Each row is a point on a tangle of strands that fork, close into loops and nearly touch. The rows are in no order.
Two points are linked if the straight distance between their rows is under 100. Some points are linked to none.
k_528: [ 38 -20  31  22 -37 -39  16   3 -10   7  -8  -6  -2  17 -11 -38 -15  20
 -17  44  22 -21 -11 -10  24  -6   1  14  11  10  30 -23  16  15  -7  20
  -7  -5  30 -24  10  21   8 -42]
k_33: [ 13 -16 -17 -27  21  18 -19 -14  27 -11   0  30  37  36  15  43  28 -24
 -14 -80   1  49  20  -1 -14   0   5  -8 -19  10 -54  16 -55 -20  21 -14
   0  16 -40  16   9 -46 -35  -2]
k_969: [-72   9 -16 -13  19  18  -8  12  46  14  20  -4  -9 -16  -3  10  29 -28
 -15 -68 -33  -9  -3  25  15  10 -24 -13  -2 -24 -39  -9 -25   0  -8 -49
 -40 -56 -30  -6 -53   5  16  47]
k_396: [-25  -2   8 -19  -4 -12  29  -9 -41   8 -13  -7 -57 -50  39 -21 -16  20
   8  56 -33 -52  16  26 -41  -4   5  -7  21  20 -11  -1  47   9  -2  17
  -3 -43  54 -37 -16  48  22  14]
k_324: [-29  20  14   9   9  15  24  11 -15  -1  -6 -20 -36 -54  19   9 -15   7
  25  51   1 -36  -2  12 -29   5  22  -5   7  -9  22  12  43 -11   0   8
  37 -17  40 -25  -3  29  39  -6]
k_265: [ 77 -10  22  43 -20 -41 -15   0 -28 -35 -32   7  53  36 -30 -24   3  17
 -16  17  45 -11 -21 -37  20 -22  23  48 -13  -6  22  -5 -11  -6  -9  42
  -4  28  15  17  44  -4 -17 -47]
k_530: [ 17 -31  -9   2  -8 -43 -31 -38  23 -15  -4  32   2  50 -21 -18   1  -1
 -37 -15   1  35  -9  -2  29 -27 -44   4   5  -9  -4 -23 -22  41  -4  -7
 -72   4 -12  21  -8  -5 -32  -4]
k_976: [-25  11   5  49 -19 -12  23  54  14  -3 -17 -17   0 -37 -22   5  22   3
  23 -19  13 -31 -23   3  17  13  13   0  -7 -25  23 -25  13  -1 -20  -6
  -5  -8  13  -9 -25  23  19  26]
k_850: [-48  34  16 -39  28  47 -11 -13 -55  26  49 -12 -39   2 -19   1 -58  18
   7  68 -25  -5   5 -17  18  -1 -32  35 -14  10  16   2   4  -6   9 -12
  34 -47  -7  16  18  15  20 -14]
k_85: [ -6  19 -26 -39  11  43  19  -1  29  -3  13   0   2   7  30  38  34 -38
   7 -36  -5  22  31   7 -36  30  15 -38  11  17 -27  47  -6 -43  13 -16
  26  20 -36  -1 -17 -36 -15  18]
k_525: [ 31  -2  39   6 -21  -6  10  -2 -26   4   5  -6  11  14 -17 -50 -39  27
 -13  55  10 -16 -13 -23  19 -11   5  30   6  12  32 -10  15   7  -3  10
  30 -13  25 -10  33  15  13 -63]
k_395: [  9 -17  19 -31   1   6 -17 -16  -5  15  24  15  12  42 -26 -12 -35 -13
 -12  17  -5  19  -1   2  30  -8 -31   8 -24   6   2   7 -26   0   1   1
  -1  -3 -13  13  23 -13 -24 -31]
k_564: [ 26  10 -24 -55  11  25  21 -25  -4   1   1  -6 -16  -6  56 -17   8 -20
 -16   6 -23  18  36  22 -62  12  11 -47  50  29 -14  52  23 -30  23  16
  30  21  -6 -12  -3 -32   0   4]
k_548: [-26  33  -9  34   7  14  14  31  17 -20   3 -10  -7 -62  33  31  29 -11
  46  -2  23 -24  10  28 -46  35  43 -39  19 -21  30  17  44 -21  -7  15
  50  22   8 -16  -9   5  35  18]
k_892: [ 68 -37  31 -29  -1 -35  -7 -27 -42   4 -16   2  13  22  14 -37 -27  23
 -28  34   5   2   3 -16 -10 -15  12  14  20  18  -8  24   0  15   4  37
  -3   7  13  -3  46  -7  -7 -21]
k_25: [-13  47  -6  53   0  35  18  46  35  -3   6 -11  40 -43 -10  52  28 -11
  55 -28  34  -4   4  -6 -13  16  62 -10  -6 -17  34 -26  15 -11 -13 -14
  60  48 -10   1  14 -13  26  -5]
k_368: [-63  -3 -17 -81  26  21 -27 -22 -40  41  17 -14 -54  -1  16  -2 -30 -17
 -12  25 -63 -12  24  34 -14  -5 -37 -33 -10  12 -37  33   0  -2  13  -4
 -10 -34 -11  -3 -18  16   3  36]
k_952: [  6 -57   1 -45  15   3 -35 -42 -17   6  26  25   6  69   4  -5 -74 -15
 -32   9 -48  53   7  17  15 -40 -34  -3 -36  -2 -19  34 -46  25   8  12
 -15   6 -13  32  28 -21 -45  -6]
k_518: [-35  59  24  56  18  41  28  35  -7 -14  17 -18   2 -40  -9  23 -10  26
  47  17  22 -20  -8 -17  -1  16  29  37 -10 -32  53 -23  35  -4   5 -16
  64  -3   3  16  14  13  51  -9]
k_373: [  7  -6  14  -9  -1   7 -14  -9  10   4  19  22  34  46 -35   7 -12 -20
  -4 -14   4  18 -12  -3  31  -7 -22  15 -34   3   1  -9 -42  -9   1 -12
  -4   1 -21  26  21 -18 -28 -31]
k_465: [-75  21 -14 -43  40  69  -7  13  -1  30  37  -6 -19 -12 -14  35  -8 -34
  20 -24 -28  -3 -13  12  -7  13 -18  13 -45 -29 -20   5 -40 -33  10 -46
  21 -54 -34  11  -9  -5  14  28]
k_138: [-48   2   4 -39  13  -2  -6   2 -28  37   1 -10 -47 -23  -4 -14 -27  -1
 -15  29 -35 -31   0  22   8  -7 -38  -9  -1   3 -15   4   9   7  -4   0
 -25 -54  13 -17 -16  29  12  25]
k_532: [-33  18 -17 -43  17  17   6  -2  -3  12   1 -15 -38 -22  17  11   9 -17
  -1  10 -22  -8  12  11 -27  17 -12 -29  15  10 -18  37  14 -24   6  -7
  -4 -20  -9 -17 -33   5   9  38]
k_257: [ -8  -7   6 -15 -12 -19  18 -14 -30  11 -13 -12 -49 -34  27 -22  -9  27
   0  48 -19 -37  12   8 -23   4  -2 -10  26  32  -8  -1  37  16  -5  13
 -13 -28  43 -36 -21  40  16  16]
k_994: [ 12  -1 -18   0  -5  -7   9  -2  29  -2 -13  -7  -6  -2  14   2  25   3
  -3 -18  14  11   3 -10  -1  20  -4 -20  28  18 -15  10  11   2   4  -3
 -20  10  -9  -7 -25 -11  -8  13]
k_628: [  6 -48 -29 -30  17  -4 -45 -42  33 -24   2  29   6  39   4   4  14 -14
 -32 -65 -10  78  10   6  -1 -26 -28  -6   3  -4 -54   8 -43  25   6 -15
 -44  15 -26  26  -4 -34 -40   4]
k_173: [ 18  -5  -4  84 -49 -63  14  39  21 -28 -22  -4   7 -16 -25 -18  44  35
  12 -15  21 -26 -25  -6  37   4   3  17   3  -8  30 -52  25  26 -34   9
 -36  21  25 -18 -43  37   8  17]
k_754: [-41  17  21   1   8  24  17  17 -36  21   4 -19 -41 -30 -23  -4 -34   9
  10  49  -3 -30 -22   2  14  -5 -14  29 -10 -19  22 -10  17 -12  -2  -7
  14 -52  25  -9   0  27  33  -4]
k_508: [-37 -12  16 -41  -1 -14 -20 -12 -45  42   7  -5 -47  -7 -15 -20 -40   9
 -18  49 -32 -31   0  17  16 -11 -44  -9  -8  11  -6  -9   7  20  -6  -2
 -32 -46  18  -6 -10  39   7  20]
k_493: [-34  38  28  71   2  12  26  50  -8 -21   4  -8  -3 -62 -10  13  -6  32
  46  11  26 -33 -20   8  -2  13  30  35 -15 -54  59 -42  46   1 -13  -6
  54   0  25  -1   6  26  59  -8]
k_163: [-71   4 -17 -56  28   7 -12  -8 -16  36  12 -12 -61 -21  17 -19 -22 -11
 -21   6 -59 -25  12  39  -1  -8 -45 -21   8  -1 -34   2  13   5   3  -7
 -34 -63   1 -22 -32  21  11  36]
k_180: [ 73   3   2  37   6  -8   8  23   6 -33 -43  -1  55  -4  28  10  34   7
   7 -26  42  16  11 -12 -26  10  55   0  23   5 -13  39   6 -11   6  37
  24  56   7   9  31 -37 -11  -9]
k_460: [ 18  24 -20 -28  11  35  26  -2  21 -11   2  -4   3  -5  42   8  23 -29
   5 -15  -2  17  34  15 -47  24  25 -42  38  18 -10  54  12 -39  17   5
  38  28 -17  -7  -2 -37  -4   3]
k_14: [-10  18  -6 -66  16  48   3 -17 -14  14  33 -11 -20   9  14   1 -23 -19
   4  37 -21   4  23   1 -16  12  -4 -16   5  23 -10  40   7 -31  14   2
  43  -6 -15 -10  20 -16   1 -13]
k_936: [-55  39 -31 -19  38  66  25  27  19   7  12 -20  -6 -39  17  52  31 -52
  31 -43 -19 -11   6  13 -46  26  23 -24  -8 -29  -6  25 -12 -47   5 -33
  36 -21 -21  -1 -24 -16  22  45]
k_195: [ 20 -25   1   3   8  -6 -36 -27  11 -28   8  44  58  61 -31  45  -6 -22
 -22 -57  -8  38  -3   3  -1 -38 -13  23 -59  -6 -22  -3 -82  -9   9  -9
 -23  11 -20  37  36 -30 -45 -16]
k_913: [ 42 -40  41 -30  -7 -25 -31 -34 -47  19  13  14  11  46 -17 -53 -65   8
 -34  53 -17  -6  -6  -8  18 -36 -20  23  -9   5  16  -4 -13  31  -6  23
  -8  -9  19  12  50   9 -18 -38]
k_941: [-42  55   9  -7  35  63  21   8 -22   1  37 -22 -24 -15  -9  19 -28   8
  28  43  -5  -5   4 -28  -5  13   1  33  -4  -6  25  12  16 -23  19 -19
  56 -32 -12  11  15   0  28 -10]
k_885: [ 18 -21 -11 -31  -7 -21  -9 -31  11  13  -9  -2 -27   1  19 -23   5  12
 -17   6  -4  18   6  -6  -1   5 -22 -21  36  24 -19   0  18  21   7   6
 -35   3   3 -14 -19   0  -8  11]
k_698: [ 31 -22  -6 -72  -4   3   4 -52 -39  18  -1  -3 -29  10  56 -47 -14   1
 -25  28 -30   2  32  13 -44  -2  -1 -26  46  37 -31  21  26  13  22  23
   4   9   3 -16  20  -8 -11   3]
k_593: [-34  26 -32 -29  17  49   8  10  30   3  11  -8   5 -14  15  57  42 -40
  22 -45  -8   8  16  -1 -33  28  22 -32  -7   1 -23  34 -20 -41   6 -37
  19   3 -38   7 -31 -21  -3  42]
k_632: [-33  45  17  28  18  46  24  23  -7  -8  14 -23 -11 -34 -10  20 -12   8
  35  28  14 -14  -9 -14  -5  13  20  27  -1 -20  37  -2  26 -15   6 -15
  53 -12   8   4  11   7  35  -7]
k_589: [ -2   2 -27   9  -4  -7   3   6  28  -6 -17 -15 -12 -28  14  -1  33  10
   6 -17   3   3  -6  -3  -8  20  -3 -16  38  13 -13  10  21   1  -6  -3
 -26   4  -2 -12 -49   5   3  38]
k_680: [-42  57  20 -13  36  48  12   2 -45   6  59  -7 -25  12 -20   5 -53  19
  16  52 -18   1   8 -39  22  11 -26  43 -19   6  28   2  -6 -13  18 -14
  47 -47 -28  27  21  10  21 -20]
k_766: [-36  20  18 -11  14  25  18   8 -39  17  -4 -20 -47 -42   2  -3 -35  15
  11  64 -13 -37 -12   9 -12  -9   1  17   1  -6  19  -4  36 -12  -1   4
  26 -49  42 -18   4  30  40 -11]
k_370: [  0  27 -25  60 -31 -14  10  34  50   1 -27  -3  57  -7 -24  45  58 -10
  13 -64  23   0  -1 -22  19  -9  39 -16 -20  -1   7 -49 -15  -4 -18 -19
  -9  41 -19   6 -22  -9   3  12]
k_730: [-46  14 -16 -31  21  56  -7  11  28  18  23   0  12  -5 -16  68  26 -34
  27 -50 -14   6   4  -8 -14  17  16  -8 -43  -4 -23  15 -49 -39   6 -52
  20 -12 -45  10 -20 -13   2  30]
k_561: [  7 -10  -3 -25 -15 -14  10 -22 -10  15  -9 -12 -42 -18  29 -22  -3  21
  -7  34  -9 -17  10   1 -20   7  -8 -21  36  35  -6   6  36  14   2   9
 -17 -10  24 -32 -20  24   7  16]
k_770: [-23 -37 -15 -72   7   6 -35 -53 -14  31  24  10 -32  42  20 -11 -49  -7
 -24  19 -39  31  25  14   5 -18 -47 -33  -9  16 -25  25 -15  35  14  -4
 -23   1 -14  14  -8   3 -22  16]
k_65: [ 42 -43   5 -54 -15 -19  -5 -54 -35  17  -8   3 -34  11  45 -62 -22  20
 -31  29 -18   0  15   0 -27  -3 -10 -13  43  31 -25  -5  27  43  13  25
 -22  -3  18 -18  21   8 -17  -2]
k_962: [ 64 -34  -6  38 -23 -66   1 -14   3 -15 -34  12   8  20  -3 -42  19  22
 -32  -9  29   7 -19 -16  22 -16  -5  19  30  -1   1 -27   2  28  -3  28
 -53  15  10  -7   7  -3 -16 -25]
k_758: [ 34 -45  18 -26 -26 -44  -1 -39 -26  24  -5  11 -30  18  15 -56 -26  31
 -31  40  -7 -13   5  -6   3  -9 -22  -3  28  31  -2 -27  20  53   0  21
 -37 -11  28 -19  10  23  -6 -10]
k_541: [ 34  -7  -8   3  -3  -6  16   6  20  -4 -19  -3  13  12  18  -5  19  -4
  -7 -22  22  15   4  -6  -2  11  11 -13  24  13 -13  13   5  -3   8   9
  -8  19 -11  -6   7 -25 -15 -10]
k_384: [-12   7  15  45 -27 -18  16  38   2   0 -13 -16  -1 -12 -40  -2  14   8
  14  10  19 -32 -28  -5  32   7   6  15 -14 -21  31 -31   8  -2 -13 -10
 -15 -10  14  -7 -18  27  12  10]
k_104: [ 55  10 -10  50  -3  -6  16  29  27 -30 -28   6  44 -26  50  -1  34   3
  17 -32  39  13  15  19 -40  20  58 -24  36   2  -1  25  26  -5   2  28
  34  62   4 -10  16 -32   1 -13]
k_579: [ 45   3  32  36 -14  -5  13  22 -12 -21  -8  -9  35   9 -19 -39 -15  20
   1  25  26  -8 -17 -24  18  -6  27  32   1   0  30  -1  11  -4  -4  15
  37  10  19  -5  34  -2   8 -60]
k_846: [-42  13   5  40   1  -2  35  50   7  -5 -13 -22 -26 -56   2   0  -3   0
  22  -2   3 -37 -17  23   2   9   7  -1   0 -34  23 -20  29  -5 -12   0
   9 -34  30 -29 -18  28  32  16]
k_105: [ 15 -30  25 -34  -8 -14 -25 -30 -23  24  27  17   0  49 -20 -35 -59  -3
 -30  42 -16   5  -2   4  29 -31 -40  10 -21   3  12  -4 -22  25  -2   6
 -20  -7   4  17  27   3 -22 -29]
k_107: [-58  18  11 -36  32  39  -6  -2 -53  39  24 -15 -47 -16 -21  -2 -51   2
   2  53 -24 -22  -9   9  15 -10 -36  27 -23 -11   5  -6   0 -13   4 -13
  15 -64   8   2   9  21  24  -1]
k_258: [ 18 -56 -23 -25  15 -19 -52 -53   5 -21 -10  33  -2  41   0 -10 -12  -4
 -42 -38 -20  79   6   9   2 -39 -24   0   8 -13 -50  21 -42  32   6  -2
 -51  20 -22  26  12 -32 -48   2]
k_721: [-11 -22   2 -13  -8 -31 -31 -20  16   4   6  23  -1  44 -35  -6  -3  -5
 -26   0  -8  15  -5   4  32 -18 -55  -2 -25  -3   2 -15 -25  36  -6 -21
 -64 -11 -12  28 -30  17 -19  19]
k_54: [ 28  -5  -7  -8  12   9   5   1  19  -4 -14  12  35  22  12  18  29 -19
  -9 -48  15  24   9  -6   3   6   9  -8   2   8 -35  20 -26 -15  12   0
   4  19 -26  10  14 -41 -28  -9]
k_217: [ 56 -36  -2 -38  22 -17 -29 -33 -28 -15 -18  15  16  30  17   7  -6   4
 -26  -8   7  51  17 -13 -14  -8  11   8  10   8 -37  50 -24  -8  16  30
  -9  30 -18  17  36 -38 -37   2]
k_931: [ 46   9  17  33  -3   2  -9   8  -9 -26 -12   6  67  28 -34  -4   5  -2
   5 -21  23   4 -17 -32  23  -9  19  40 -20   2   8  -6 -34 -26   1  12
  24  18  -6  22  47 -25 -23 -40]
k_337: [ -6  40  -1  47  -4  29  17  36  33 -17  11  -7  25 -48  16  38  29  -7
  50 -12  37 -11   9   8 -29  32  59 -25   8 -18  28  -1  35 -10 -11   3
  62  46  -1  -5  17 -11  27  -8]
k_46: [-13  -5  11   4 -14 -26 -19   2  10   8  -1  12   5  24 -43  -1  15 -10
 -11  -4   5  -8 -22  -1  36  -4 -35   2 -24  -4   9 -22 -23  11  -7 -25
 -50 -17 -15  19 -28  20 -10  19]
k_471: [ 44 -26  -3  49 -36 -62  14   3  20 -17 -26   1   1  14  -2 -37  25  27
 -16  -2  29  -5 -20 -16  30  -4  -4   9  27   7  15 -36  20  27 -10  19
 -41  19  18 -15 -17  10  -7 -17]
k_369: [  4   7  19  58 -32 -30  29  33  20 -16  -9  -9  -2 -39   9   3   8  26
  29  24  33 -22  -1  10  -4  21  31  -8  11 -12  32 -11  41  13 -21  17
  25  26  34 -28  -6  25  30 -15]
k_274: [ 38 -48  -5 -36  25 -23 -43 -46 -21  -6 -14  27   3  34  12  -4 -15   4
 -36 -13  -7  63  14   2  -5 -22  -7   7   6  -3 -43  38 -35   9  14  21
 -28  28 -21  26  30 -33 -42   6]
k_553: [ 47 -12  45  -8 -12 -17 -17 -13 -45   3   9   5  15  30 -24 -60 -53  20
 -21  59  -1 -14 -17 -26  20 -23  -6  38  -1  11  28 -12  -4  12  -3  17
  17 -18  20  -1  47  13   3 -60]
k_53: [  9   2 -20  51 -17 -29  14  23  32 -20 -17 -10  -6 -44  21  -3  37  25
  19 -17  19  -3  -4   0  -9  25  18 -19  36   5   7  -2  38  15 -19   7
  -9  23  18 -20 -41  10  12  30]
k_643: [ 35  -4 -30  60 -25 -41 -11  -7  35 -27 -32  22  48  28 -15   2  55  -4
 -24 -71  29   9 -13 -23  29 -22   1  11   5  -5 -15 -51 -24  16  -1   4
 -51  31 -16  13  -1 -18 -26 -13]
k_412: [ 52   0 -17  61 -19 -24  18  27  35 -28 -30   5  28 -28  45 -17  38  17
  13 -34  40  15   6  11 -23  21  46 -21  39   2   1  -3  36  15  -8  28
  13  56  11 -17   0 -20   1 -12]
k_944: [ 27 -10   8   7   4  -2 -25 -15   3 -15  10  33  54  52 -35  14 -10 -23
 -11 -30   5  17 -15  -5  24 -22 -16  31 -47  -3  -5 -12 -59 -15   3  -6
  -8   8 -18  35  38 -25 -39 -34]
k_114: [ 32   0 -21  55 -23 -25  20  18  42 -20 -24  -3   8 -24  33 -12  39  21
  18 -24  32  11   1   0 -10  22  29 -22  44  11   5  -8  31  19 -11  16
  -2  45  10 -20 -24  -7   0   3]
k_917: [-13  18  24  72 -29 -11  24  47   3 -19  -2  -8  -2 -49 -19   7   7  29
  39  23  35 -28 -21   4   7  14  32  24 -13 -33  47 -37  38   8 -26   0
  36  19  33 -12  -1  29  42 -15]
k_813: [  1   0   0  21 -22 -28  -6   2  26  -1  -5  13  27  33 -36  13  31 -13
  -5 -23  20  -3 -10 -12  38  -2 -17   2 -20   1   5 -29 -24  12  -5 -19
 -40   4 -19  18 -15   4 -21   0]
k_352: [  8   2 -15  80 -37 -52   2  39  32 -21 -22  -3  23 -20 -29  -8  54  26
   7 -43   9 -25 -28 -11  34   0   5  16   2 -12  15 -57  17  19 -31  -2
 -43  19  10  -4 -48  28   5  36]
k_605: [ -2  17 -22  74 -31 -32   6  45  37  -9 -25  -6  40 -20 -27  21  58  11
  15 -59  13 -17 -17 -15  22  -1  27  -7  -6 -10  15 -54   3  10 -30 -13
 -27  29  -7   0 -39  12  10  37]
k_24: [ 26 -12  -2  29 -18 -31  -2  -7  26  -9 -15  21  34  39 -22   0  31 -13
 -20 -34  27   8 -10 -12  32 -10 -12   6  -8  -2  -3 -30 -24   9  -2  -1
 -43  13 -19  16   8 -11 -27 -16]
k_84: [-71  36 -25 -30  39  55  24  30  17   9  13 -21 -30 -38  23  27  11 -50
  17 -27 -26 -24   0  22 -30  17  -2 -21  -8 -35  -9  12   1 -37   4 -25
  19 -47 -10 -14 -27  -8  19  33]
k_251: [-10  11 -13 -55   5  23   4 -16   2  15   9 -13 -26   2  19  11   1 -18
  -4  15 -12   6  23   6 -20  17 -13 -31  15  23 -16  37   9 -19  13  -3
   4   0 -15 -12 -15 -10  -1  15]
k_456: [-12 -26   4 -33  -5 -33 -29 -27 -18  31   1   4 -36   7 -13 -28 -20  20
 -27  25 -25  -5  -1   7  21  -9 -51 -13   9  18  -9  -7   2  37  -6  -3
 -56 -24  13   1 -28  34  -4  29]
k_961: [-59  18 -15 -36  34  72  -6   8   6  25  36  -1  -2  -8 -20  60   8 -28
  30 -32 -21   6  -7  -2 -14  18   4   8 -46 -12 -16  13 -43 -47  10 -50
  27 -29 -41  16 -11 -12  10  27]
k_121: [ 11   9  12  55 -26 -29  22  22  22 -22  -6  -1  -4 -49  37   2  12  26
  33  22  38 -19  13  21 -24  28  46 -24  23  -8  30   3  53   9 -16  22
  43  38  31 -34  -3  21  34 -21]
k_51: [-21  26 -12  32 -12  15  12  29  37  12  -7 -11  44  -8 -31  54  39 -23
  26 -44  18  -5  -3 -20  14   3  34  -7 -25  -3   8 -27 -24 -21  -8 -32
  15  22 -24  10 -14 -10   4  10]
k_655: [ 67 -10   0  15   6 -16   9   5   0 -22 -40  -1  36   7  26  -8  18  10
  -9 -19  33  22   6 -12 -12   1  36   2  25   6 -16  30   2  -7   8  28
   2  36   1  -1  25 -34 -17  -9]
k_339: [ -4 -28 -23 -40  18  17 -31 -30  35 -10   6  25   9  40  15  21  23 -22
 -18 -64  -6  61  22   7  -7  -1 -21 -16 -10  14 -53  16 -39   5  15 -20
 -23  11 -41  20 -10 -35 -32   8]
k_134: [  6 -42   5 -30  13  13 -33 -26  -2  -7  29  35  24  72 -17  10 -55 -19
 -21 -11 -35  51   0  14  13 -29 -33  12 -61  -2 -15  22 -62   7   5   0
 -11   3 -18  36  28 -26 -47 -16]
k_9: [ 12 -15   1  77 -32 -66  19  31  13 -20 -17  -9 -18 -42  -6 -33  22  47
  11  -5   8 -27 -17   1  29   2  -4  21  20  -6  20 -39  34  24 -35  14
 -30   3  44 -33 -54  45  19  26]
k_785: [-79  12 -12 -39  30  41  -5  19  20  27  26  -2 -21  -8 -11  20   4 -37
   0 -39 -31  -9  -4  24   3  13 -26  -8 -32 -32 -29   3 -36 -16   3 -45
 -12 -61 -31  -4 -28   0  13  35]
k_809: [  3 -41   6 -39 -15 -37 -27 -51 -20  30   7  11 -40  16   1 -43 -30  26
 -31  36 -26   0   3   2  17 -16 -49 -12  19  27  -7 -20  10  56  -1   6
 -57 -13  18   3 -12  29 -16  18]
k_516: [-19   9  27  28 -20  -1  18  28 -21   8  -2 -17 -19 -17 -34  -8 -14  15
  13  43  17 -31 -27  -6  26   0  -4  28 -10 -12  40 -22  19  -4 -10  -5
   7 -25  28 -11  -6  32  26 -12]
k_524: [-14  23   1  34   1   2  16  15  12 -20   3  -3 -17 -64  44  20  16   1
  43  26  25 -28  18  32 -47  28  47 -32  22 -16  35  20  55 -18  -5  21
  53  24  26 -23  -2  16  41  -2]
k_34: [-28  43  -6  33   6  46  20  32  21   8  10 -20  33 -22 -29  54  20 -15
  40 -20  16  -2  -8 -23   5   9  41  12 -18 -13  23 -23  -8 -24  -4 -36
  42  18 -20  12   5 -11  16   4]
k_475: [  8 -50  -1 -57  12  -7 -29 -49 -17  23  13  17 -12  54  19 -20 -54  -8
 -32  10 -38  40  18  15  10 -27 -35 -17  -9   4 -23  23 -26  34  14   9
 -24   6 -16  18  21 -13 -33   1]
k_75: [ 73 -31  20  29 -15 -62  -7  -7 -24 -15 -31  10  30  34 -15 -35  -2  16
 -35  15  31  -3 -17 -17  18 -21   7  30   6  -8  11  -5 -10  12  -3  38
 -28  12   9   1  31  -6 -16 -33]
k_150: [  6 -37  -1  -9  10  15 -36 -25  14 -27  23  46  45  76 -28  40 -30 -23
 -21 -52 -32  53  -5  12  -4 -41 -23  20 -72  -3 -20   1 -81   1   7  -9
 -21   5 -24  44  29 -28 -52 -10]
k_304: [-42  33 -12 -44  30  42  20   1 -16   9   8 -25 -41 -36  23  22   1 -27
  15  38 -28 -18  11  21 -47  11   4 -25  10  -4   1  39  23 -36  11   0
  30 -24   8 -14 -14  -1  22  20]
k_973: [-43 -21 -13 -83  13  13 -35 -45 -37  41  22  -6 -48  19  24 -10 -37  -4
 -17  34 -54   0  28  24  -4  -9 -46 -37  -4  24 -30  24  -4  24  15  -7
 -19 -11  -6   8 -15  20 -12  36]
k_409: [ 30  -9 -10 -75   8  17   5 -40 -29  10   3  -5 -18   8  52 -31 -12 -13
 -24  15 -32  15  36  14 -45   0   2 -33  35  34 -28  42  14 -15  25  24
  22  12  -8 -14  16 -25  -8   2]
k_552: [ 31 -20  14  37 -44 -59  15   2   1   0 -15   0 -11  13 -11 -32  10  30
 -15  28  22 -23 -16 -14  36  -1 -11  10  10  11  32 -35  17  26 -10  15
 -37  -1  29 -23 -18  36   6 -16]
k_615: [ 25  12 -34  65 -29 -26   3  12  46 -12 -35   8  60  16  -8  22  63  -5
 -10 -80  30  10  -3 -26  28 -14  22  -5  -2   0 -11 -55 -21   7  -4   0
 -27  43 -16   8 -12 -23 -17  -4]
k_575: [-38  20   6  -1   7  36   5  16  -3  17  20 -11  -1  -7 -39  23  -1 -12
  23   8   6  -7 -17  -9  19  13  -6  22 -27 -11  10  -6 -20 -23   2 -34
  14 -23 -12  13  -4   4   6   8]
k_690: [ 59  15  27  48 -10  -6  -4  23 -20 -40 -22  -5  64  19 -31 -29  -5  20
   7   4  31  -7 -21 -37  16 -11  32  46 -13   1  23  -5  -7 -14  -6  21
  33  25  10  21  41 -14  -7 -53]
k_596: [-30  44  -5 -46  25  58  15  -9 -16   2  24 -23 -35 -23  17  15 -13 -17
  22  52 -19 -10  18   2 -39   9  13 -11  11   7  12  41  25 -40  10  -1
  57 -11   6  -8   8  -5  24  -9]
k_79: [ 45   7  12  20  10   5 -30  -9 -16 -31  -5  21  68  33 -36  19   2  -5
   2 -31  12  16 -13 -36  17 -14   9  48 -37   9  -2  -2 -56 -32   8   6
  22  18 -12  41  51 -30 -34 -37]
k_116: [-35  18  12  32   7   0  28  34  -5  -8 -12 -20 -33 -64  15   6 -11  11
  32  28   6 -37 -10  24 -18  11  21  -4   4 -29  25  -2  41  -6 -10  11
  30 -21  41 -30 -11  29  41   2]

How many points has the smallest loop of links through each point below? Write none if it is on no loop.
k_409 | none
k_994 | 9
k_516 | 8
k_265 | 9
k_274 | none
k_79 | 11
k_680 | none
k_251 | 5

A fork is a point with three links, a tip a point with one. Leave the first point through the second and follow the links. Name the first fork or tip that comes.
k_53; k_114 | k_541
k_9; k_173 | k_370
k_324; k_116 | k_754
k_785; k_465 | k_593
k_24; k_813 | k_530
k_33; k_339 | k_217
k_962; k_471 | k_525
k_730; k_961 | k_969
k_528; k_552 | k_690
k_553; k_913 | k_944

A piece is two or more points that can be reached from each other along the links. Count, over all rows, the pieces, the separate loops (a circle has one, a figure eight two, a Y none), the forks (points with three links) and the tips (points with one).
pieces | 4
loops | 5
forks | 8
tips | 6
